Each scene shows the same named points in several views. A view is turned or mirrored, and shifted as a whole, has a little noise and may leave points out.

Scene 1
View 1
z782: [-33  -2  16 -13  15 -13   6  29  21  -8  48  12  -6   3  20  11   1   8
  14 -24  16  -8  -9  -9 -21  14 -38   9  -5  11  13 -21  10 -23   0  -2
  10 -19 -35 -10  10  17  -5   8  11   6  -7  10  19 -14  -2]
z63: [-24  29  18   5  22  10 -28  35  -7  -4  39 -28   8 -11  13  -4  35 -21
 -26   3  27  -7  -5  -8  12  11  -8 -14  23 -13 -14   9 -34  35  16  11
  -3 -10 -28   4  -6 -21 -14 -12 -27   0   2  37  24   0  10]
z871: [-30  23  -5 -14  19 -14 -19  28   3   6  18 -11  21  -8 -13  12   4  -2
   8 -23   9   8   8 -16 -13  19  -3   8  30   0   0  -3  -7   3   2   2
   6  -6 -27   0  -2   3  15 -16 -16  -4   2   5   8 -22  -7]
z236: [-29  -2  10  -5  11  -6  -3  21  23   1  47   3  -8   3  16   6  11   0
   5 -13  19  -5 -11  -9 -15  13 -29  10  -5   4   8 -19   4 -16  -6   3
   1 -12 -28 -10   5  12  -4   3   5   2  -4  16  14 -10  -9]
z649: [-30   9   3 -13  -6   0 -27  -1  -7  21  15 -30  22   3  -8  40 -19 -15
  14 -23   4  11   3 -18 -30   2  29  -3  14   2  12  -4  -9  14 -15   0
 -28 -21 -15  -8 -24 -26  24 -27 -14   4  18  -5 -15 -23 -22]
z156: [-19   7   6   0  10  -5 -17  10   7  10  28 -20  -5  -3   4  14   8  -7
   4 -11  16   5  -5   1 -16  13   0   1  12  -2   5 -14 -10   8  -5   2
 -10 -11 -13  -6  -9  -3  12 -15 -13   1   5  10  -2 -18 -12]
z746: [-16  39   2   4  29  -5 -31  33 -12   2  18 -37  13 -17  -8  -6  32 -13
 -15  -1  23  10   0   3  10  22   7 -10  43 -14 -13   9 -30  35  13   8
   7   3 -22   8  -8 -19   3 -18 -41  -6   4  22  16 -11   1]
z250: [-17  26  -9  -2  24 -15 -17  23   3   8  12 -24   7 -13 -15   0  18   2
   4  -9  16  20   3   7  -7  22  -1   8  39  -5  -5  -7 -15  11   1   6
  12   7 -12   1   2   6  15 -18 -26 -10   1   9   5 -21 -10]
z830: [-28  17  12  -9  22 -12 -11  28  -2   0  30 -18   9  -4  -1  14   6  -4
   5 -20  13   0  -5  -7 -13  15 -12  -2  23   1  -4  -7 -10   5  12  -2
   8 -12 -33   2  -1 -10   3  -3 -13   3   1   9  12  -9   0]
z219: [-28   0   5  -7  -6   2 -23   3   8  19  30  -8  11   3   7  22  -3 -12
   8 -12  13   1   0 -27 -24   3  11   4  -2   6  13  -3  -9   4 -17   6
 -30 -18 -19 -12 -14  -4   7 -23  -5   7  10  11  -6 -21 -16]
z264: [-35  12  29  -3  15   9 -22  27 -10  -5  47 -23   7   1  25  18  11 -19
 -14 -14  15 -20 -17 -15  -8   1  -8 -17   2  -3  -5  -1 -19  19  10  -1
 -10 -28 -39  -2 -11 -35 -15  -3  -9  14   3  24  15  -2  10]
z736: [-22  14  16   7   6  11 -26  21   9   4  48 -10  -2  -8  24  -8  33 -15
 -24   8  29 -10  -7 -19   7  12 -10  -7   2 -10  -5   2 -25  27   0  19
 -15 -14 -27  -5 -10  -2 -18 -14 -14   0   3  41  17  -6   0]
z832: [-28  10  -2  -9  20 -15  -3  28  21   1  32   2  -5  -3   1  -2  10   9
  13 -15  19   5  -3  -5 -15  20 -26  17  14   8   5 -17   5 -15  -1   2
  17   0 -25  -7  11  23   4  -2  -1  -3  -5   6  16 -20 -11]
z776: [-13  13  12   5  34 -11   0  35  14 -12  38 -16 -19  -6  13  -6  27   0
  -1  -9  25   3 -13  23  -5  21 -32   3  20  -7  -8 -27  -7  -2  13   1
  21  -1 -23   0   7   7  -3   7  -9  -1  -8  14  16  -5   5]
View 2
z736: [ -7  -9  17  18   7 -16  12  35   0 -16 -22  51  -8  29   4 -10  12  12
   4   2  12  17 -22  27 -22  26 -16  12   2  -1  -6  15  27  17  -4  38
  29  10  -7 -12  22   9   3   6   3  29   0   3  -5  13  -7]
z830: [ -7  -4  -8  11  -3  10  30  10   1  -8  -6  14   0  11   4  -3  -4  23
  11  -1 -10  28   4   8 -21   6  15   7   4   7  -9  21  -2   4  -5  43
  14  -1 -11  -5  12  20  13   1  11  -4   5  -4  -8 -12  -6]
z264: [-11   9  -3  -6   7   6  22  35   8 -14 -22  36   2  21  -9  -8   6   9
   8 -12   3  18  11  19 -25  -1 -12   6   1   8  -3  -3  23  11  12  40
   9   5 -18 -11  31  16   0  -2   2   4  -2 -10  -2  -4 -12]
z776: [-11  17  15  34  -4  -7  32   7  -3 -13  -6  18 -10  40  18 -15   9  31
  11  -2 -19  10 -15  16 -15  -5  11  -8   9  21  -4  36   5 -17 -38  46
  22   6  -7  -8   2   9   6  -2   5  -2  -8  -4 -13  -4 -11]
z782: [-18  34 -11  26  -9  16  54  -4   3 -25   2   5 -12  36  19 -29   3  15
  14   7 -19  15  -1  26   4  23   8   8   0  30  -9  16  -1  19  -8  55
  -4  -3   0  -2  -6   2   8  18   1   2  -9  21 -14 -13   3]
z63: [ -2 -21  11   7   7 -12   6  34   2  -4 -24  52   0  13  -4   4   5  16
   4  -4  10  21 -11   8 -33  12  -7  10   4  -8  -3  14  20   8  -4  39
  30   7 -18 -12  32  22   2  -4   5  16   6  -9  -4   8 -13]
z250: [ -5 -33  -1  26  -7  -4  16  -5  -7   6  -5  14  -8   8  20   2  -1  30
   6  12  -8  24 -22  -1 -23  10  25   5   4  -2  -5  45  -5  -4 -25  35
  33   0  -6  -3   3  17  20   0  18   5  16  -2 -14   0  -5]
z832: [-15   7   1  37 -13   3  43  -8  -6 -15   6  11 -13  26  28 -11   0  26
  13  15 -19  21 -17  15  -7  26  20   7   0  16  -7  35  -8  12 -20  50
  17  -2   4  -1  -6   7  16  14   7   6   2  14 -16  -7  -1]
z156: [-10 -19 -12  -1   7  11   9  -7   3  -7 -13   8  -3   7   7 -15   6  12
   1   3  -1  21  -5  14 -18   0  -2   2   0   0  -9  12   9   6   2  20
  22   3  -8  -7   5   0  14   4  15  10  18  -9  -5  -2 -12]
z746: [  1 -40   9  15   0 -18   3  27  -7  10 -18  46   0   6   3  16  -4  31
   7  -4   2  26 -18  -6 -38   0  14  -1   8 -14  -3  36  10 -12 -18  38
  43   7 -23  -8  30  32  10 -14  14   7  13 -18  -6   9 -15]
z649: [ -8 -43 -39 -16   8  29   7 -15   4   2 -14  -1  -4 -23   4 -10   3   4
   1  12   6  40   3   7 -20  17   2  12  -5 -18 -13   3   5  21  23  16
  15  -8  -8  -4   7   3  23  15  26  10  29  -1  -5  -7  -3]
z871: [ -9 -20 -19  19  -9   8  29  -1  -4  -1  -2  16  -6  -1  11   4  -9  25
   8   9  -6  33 -10   0 -22  25  22  13  -1   0  -7  35 -10  15  -4  44
  17  -7  -8  -3  10  24  18   7  12   1  15   6 -17  -7  -3]
View 3
z219: [  4  28   0  -5   5   9 -12  34  18  10  -4   0  12   8  10  -7  10  26
  -7  11  15   0  -2  -3 -24  -7  16  10   5   1  12  17 -30  16  17  -7
   2  17  16   6   7   4 -21  -8  -9  29 -35  -1 -33 -13  -3]
z776: [ -7 -20 -10   9   8  31  21   9  -3  -3  11 -17  19  22   4   7  12   1
   3  22   1   7   3  -9 -12   0   4  -3  40 -17  11   3   1  15   8   0
  -9   2   0 -23 -13 -11  27   5  23  -7  15   8  -5   4  20]
z250: [-21 -18   0   1  14  20  12  18  21  -7  25 -12  14  13  13  -4   9  12
 -14  23  -8   2  -1   8  -1   3   1   1  21  15  -6 -13 -13   7  36  -5
   2  -2   1   2  -2  -5  14   7  18   6 -18   5  -8 -11  -2]
z649: [ -9  26   1  -4   2   4 -11  29  24  13  14  -3   8   2   6 -30  -4  18
 -17   6  21 -14  -1   5 -18 -16  14   8  -4   9  -1   6 -40   8  15  -7
  -1  18  16  23  17  14 -31   0   7  35 -55  -5 -24 -29 -22]
z782: [ 12   6   9  11  -4  40  -3  34  12   9 -16  10  18   5  10  23  23  19
   1  14   2  14  -2 -15 -20   2  12   7  42  -4  29  26 -21  31  -1  -8
   2  13  11 -24 -11   1  -5   4 -12  12   4   4 -18  16  15]
z63: [ 11   8 -30  -9  18   9  -5  15  -8  -5  35 -16   9  54  -5  -1 -14  36
  -9  29  18   4  -6  -4  -8 -16  -8   1  10 -10 -20  -5  19   9  34  -1
 -14  16  10  -6  -5  -3  41 -19  -1  10 -10   2  -6 -26  26]
z832: [ -2 -10  10   9   0  38  10  25  20   0   0   2  15   4  16  18  21  17
  -5  17  -9   9  -2  -7  -8   5   8   6  45   5  20   8 -15  20  10  -9
   4   5   7 -18  -9  -1   3  10   4   2   2   6 -12   9   7]
z830: [  0  -1  -4   7  -3  32  -2  20   3   3  17  -5  15  20  -2  -7   0  20
 -12  13  16   2  -2 -13  -1 -17   3   2  29   1   1   4 -10  10  10  -3
  -9  10   9  -1   0   6  11   9   8   9 -15   5   5 -12   1]
z236: [  8   5   0   6   2  29   1  31   5   6 -12  -1  15  12   7  16  19  18
   2  17   4  11   0 -13 -22   2  14   5  38  -9  23  21 -14  26   3  -8
   0  11   8 -22  -7  -3  -1  -4  -5   9   2   3 -18  10  18]
z736: [ 22  18 -32 -16  23  -2  -8  20  -9  -3  14 -21   9  48  -1   8  -3  36
   9  28  21   5  -3  -1 -28  -3   1   2   4 -26  -2  10  15  16  36  -4
  -9  15   9 -14  -8 -12  21 -36 -11  20  -5  -4 -34 -17  35]
z746: [ -8 -11 -25  -7  20   9   4   9   9 -10  44 -20   9  41   2 -10 -11  26
 -20  27   5  -4  -2   2   2 -10  -8   0   8   9 -22 -23   6   0  48  -3
 -12   7   6   5   0  -2  34  -1  16   6 -21  -1   0 -33   8]
z156: [-11  11 -10  -2   4  13   3  20   7   7  15 -15  11  15   1 -20   1   8
  -4  14  17  -4   2   2 -21 -10  13   3   7  -9   4   3 -21   9  15  -3
  -7  11   8   5   8   1  -6  -3  15  17 -24   5 -20 -19   0]
View 4
z250: [ -5  23 -13  -9 -21  -9   1  19  -5 -29   1  -4   1   9 -11   9  -1 -13
  17  23   4   5  18  -4  -2 -13   2 -13  16  -8 -31  12  27 -11 -33  14
  -8   8  -6 -13   3  -5  -4  20 -10   7  10 -14  14  10 -24]
z736: [ 15   8 -26  -8 -36   6 -28  19   0 -36   5   2  -8  38 -16   0  18 -23
  10  35  10 -17  14  14   1 -28 -13 -24   4 -35 -12   3  26   7 -11   2
 -28  -2  -2 -14 -14 -19  14 -20 -12  -6  -5 -17  20   0  -3]
z832: [ 12  23  -8   7 -24   7  -1   0 -18 -24   4 -16  -7   6  -9  -2   0 -18
  28   4   5 -19  21 -20  -5   0 -15  -5  15  -3   8  10   2 -22  -8  -4
  14  20   5  -9   8  -7  -7  21  -3   8  -8 -24   5   5 -21]
z219: [  4  12  -8 -10   5   2 -21  11   2 -16 -12 -12  12  41  -3  15   5 -21
  13   3  -6 -14  -3   6   8 -15 -12  -4   2  -8 -10   7  23  19 -14  15
 -23  -4  -9   6  10   9  13  21   4  10 -18  -5  11   7 -17]
z264: [-15  -1 -16  -9 -19  10 -14  24  -8 -11   5   5 -12  39  -3   3  16 -32
   7  32  16 -10  13   6  25 -23 -11 -21   6 -18   5  -1  10  15  -8   4
 -43  26  -1  15 -19  -8  35 -18 -12 -11 -10 -24  10  12   1]
z776: [  6  19 -12   8 -35   8 -15   8  -9 -24  13  -4 -16  14  -7 -18  10 -15
  19  24  18 -16  24  -2  11 -16 -24 -42  15  -7   9  -2   1 -19  -4 -10
   1  30   6 -11 -26 -22   3 -13   2  -1   7 -23   0   5  -5]
z236: [ 16  18 -12   6 -22  13 -19   1 -10 -21   2 -14  -4  21  -3  -6   6 -21
  21   4   7 -29  18 -17   3  -7 -25  -7  11 -11  19   1   1  -9   1  -9
   2  16   4  -4  -1  -5   4   5  -2   5 -19 -20   2   2 -14]
z746: [-22  17 -19 -12 -37  -9   3  34  -6 -33  15  12  -8   7 -17   0   9 -17
  11  48  15  17  23   4   6 -24  10 -34  15 -15 -47  10  31  -5 -43  16
 -28  19  -1 -13 -14 -18   8  -4 -22  -3  29 -19  20  17 -19]
z871: [ -8  20  -9  -8 -16  -4   5  14 -14 -20   4  -9  -2   7 -10  13   1 -19
  18  15   5  -2  16 -13   1  -7   3   2  15  -9 -19  10  22 -10 -28  12
 -13  17  -4   2  12   0   8  27 -14   5   0 -17  14  12 -27]
View 5
z63: [ -8   7  -9  31 -12  10   8 -30  23   6 -20   7 -24  24  -9  49  35 -33
   9 -10  -3  29  15   3  -7   7 -28  25 -35  13 -26  -9  -9  19 -24 -25
 -19  -5   7 -19  38  -3  -1  24  15  -1 -15 -21  -8 -17  31]
z264: [-22   3 -13  18  -1  -5  10 -31  22  17 -30 -11  -5   2  10  34  37  -9
   3   2   4  26  19   2   9   7 -24  22 -21  18 -23  -9 -11   7 -25 -11
 -17 -20   9 -24  28   9 -13  17  25  -8  -4 -31 -18 -14  19]
z746: [ -7   2  -4  21 -14  16   6 -11  20  11 -13   4 -15  24 -12  42  26 -31
   5 -13  -9  19  -1   1 -18   6 -19  28 -30  -4 -32  -9 -17  24 -15 -24
 -26   6   6 -14  24  -8   3  12  -3   6 -14 -21  -2 -25  35]
z832: [ -3  15 -15 -28  -9  -5 -24   4   7  27 -11 -18  -9  -4  -8  15  14   3
 -14 -13 -20   3 -13   6  33   0 -20  16 -14  -4 -32  -2  -8  23  16  -8
 -45   2  10   0  47  -8   1  28 -14  29 -18 -36   7  -3   9]
z871: [ -4  13  -6   0  -9 -12 -12  18  12  19   0 -16 -10   7  -5  14  28 -10
  -3  -4 -13   7 -17  -4   1   2  -5  20 -18 -14 -23  -7 -18  24   1 -15
 -43  -3  16  -8  19 -12   4   8 -13  16 -13 -33  -4 -25  18]
z236: [-10  16 -13 -20 -11  -4 -22 -14   9  20 -19 -19  -6  -2   0  10  17   9
 -19  -5  -6   8   6  13  41   1 -22  10 -20   7 -30  -2  -4  12   7  -4
 -32 -10   8  -2  46  -1  -5  31  10  23 -16 -40  -3   7   2]
z830: [-12   4 -10  -2  -6  -1  -9   3  12  23 -12 -15   4   4  -6  26  21  -7
   0  -6 -13   5 -12   0  -2   6 -12  25 -13  -5 -28  -8 -14  21  -3 -20
 -33   0  10  -8  23  -8   3   5 -15  11  -9 -28   0 -24  31]
z250: [ -4   5  -4  -2 -21   8 -12   5  11  15  -1  -5  -6  14 -16  23  11 -17
  -4 -14 -16   4 -21   0 -13  -1 -13  20 -21 -12 -31  -6 -18  28   4 -20
 -34  11   5  -1  20 -15   8   5 -17  24 -17 -24   5 -21  35]
z736: [ -4  15 -10  16 -27  15   0 -36  22   1 -15   1 -29  26  -3  22  31 -23
  -9 -11   5  26  18  10   9   5 -32  11 -43  14 -27  -7  -7   9 -13 -16
 -20 -14   4 -11  40   0  -3  36  32  11 -19 -27 -15  -2  15]
z649: [-19   6   0   4 -19 -12   6  14  16   7   9 -21  15   7  17 -22  28   2
 -20   1  12   7 -11  -5 -30  -1  10   0 -18 -20 -20 -11 -29   6 -16  -5
 -28 -22  18 -10 -17  -1  -4 -18  13  24   0 -28 -26 -32  21]
z782: [-12  16 -18 -31   2 -12 -27  -9   7  32 -27 -28   2 -20   8  11  21  19
 -18  -3 -10   4   3   9  53  -1 -21  11  -7   9 -26   2   0  15  12  -1
 -42 -15  14  -4  51   1  -9  28  -1  21  -9 -41  -3   5  -1]
z219: [-12  17  -2  -2 -22  -9  -5  -3  14   6   0 -19  -2   5  14 -18  31   2
 -24   1   9  14   0   4  -5  -1  -5  -3 -20  -8 -21  -7 -17   6  -8  -2
 -27 -24  13  -8  10   1  -5   8  21  26  -7 -33 -23 -13   6]
z776: [ -6  -3 -14 -14  -6  18 -16 -21  12  30 -27  -8   1  -3 -11  42   3  -8
  -3 -18 -22   4  -2  11  26   2 -34  26 -16  13 -36  -2  -2  25   7 -19
 -22  12  -2  -1  51  -5  -2  25 -15  18 -15 -28  10   2  28]
z156: [-19  -2   0   1 -14   6   0 -17  16  12 -10 -10   9   7   6   7  17  -4
 -14  -6  -2   8   1   5 -13   0 -11   7 -17  -5 -24  -5 -18  10 -11 -11
 -18 -12   1  -6  10   1  -4   0   5  18  -6 -28 -10 -11  29]

Which points are out of place in each view (at most two, in the order of its rows)? Write - if all are in place.
view 1 -> z156
view 2 -> z63
view 3 -> z782, z736
view 4 -> z250, z776
view 5 -> z746, z830
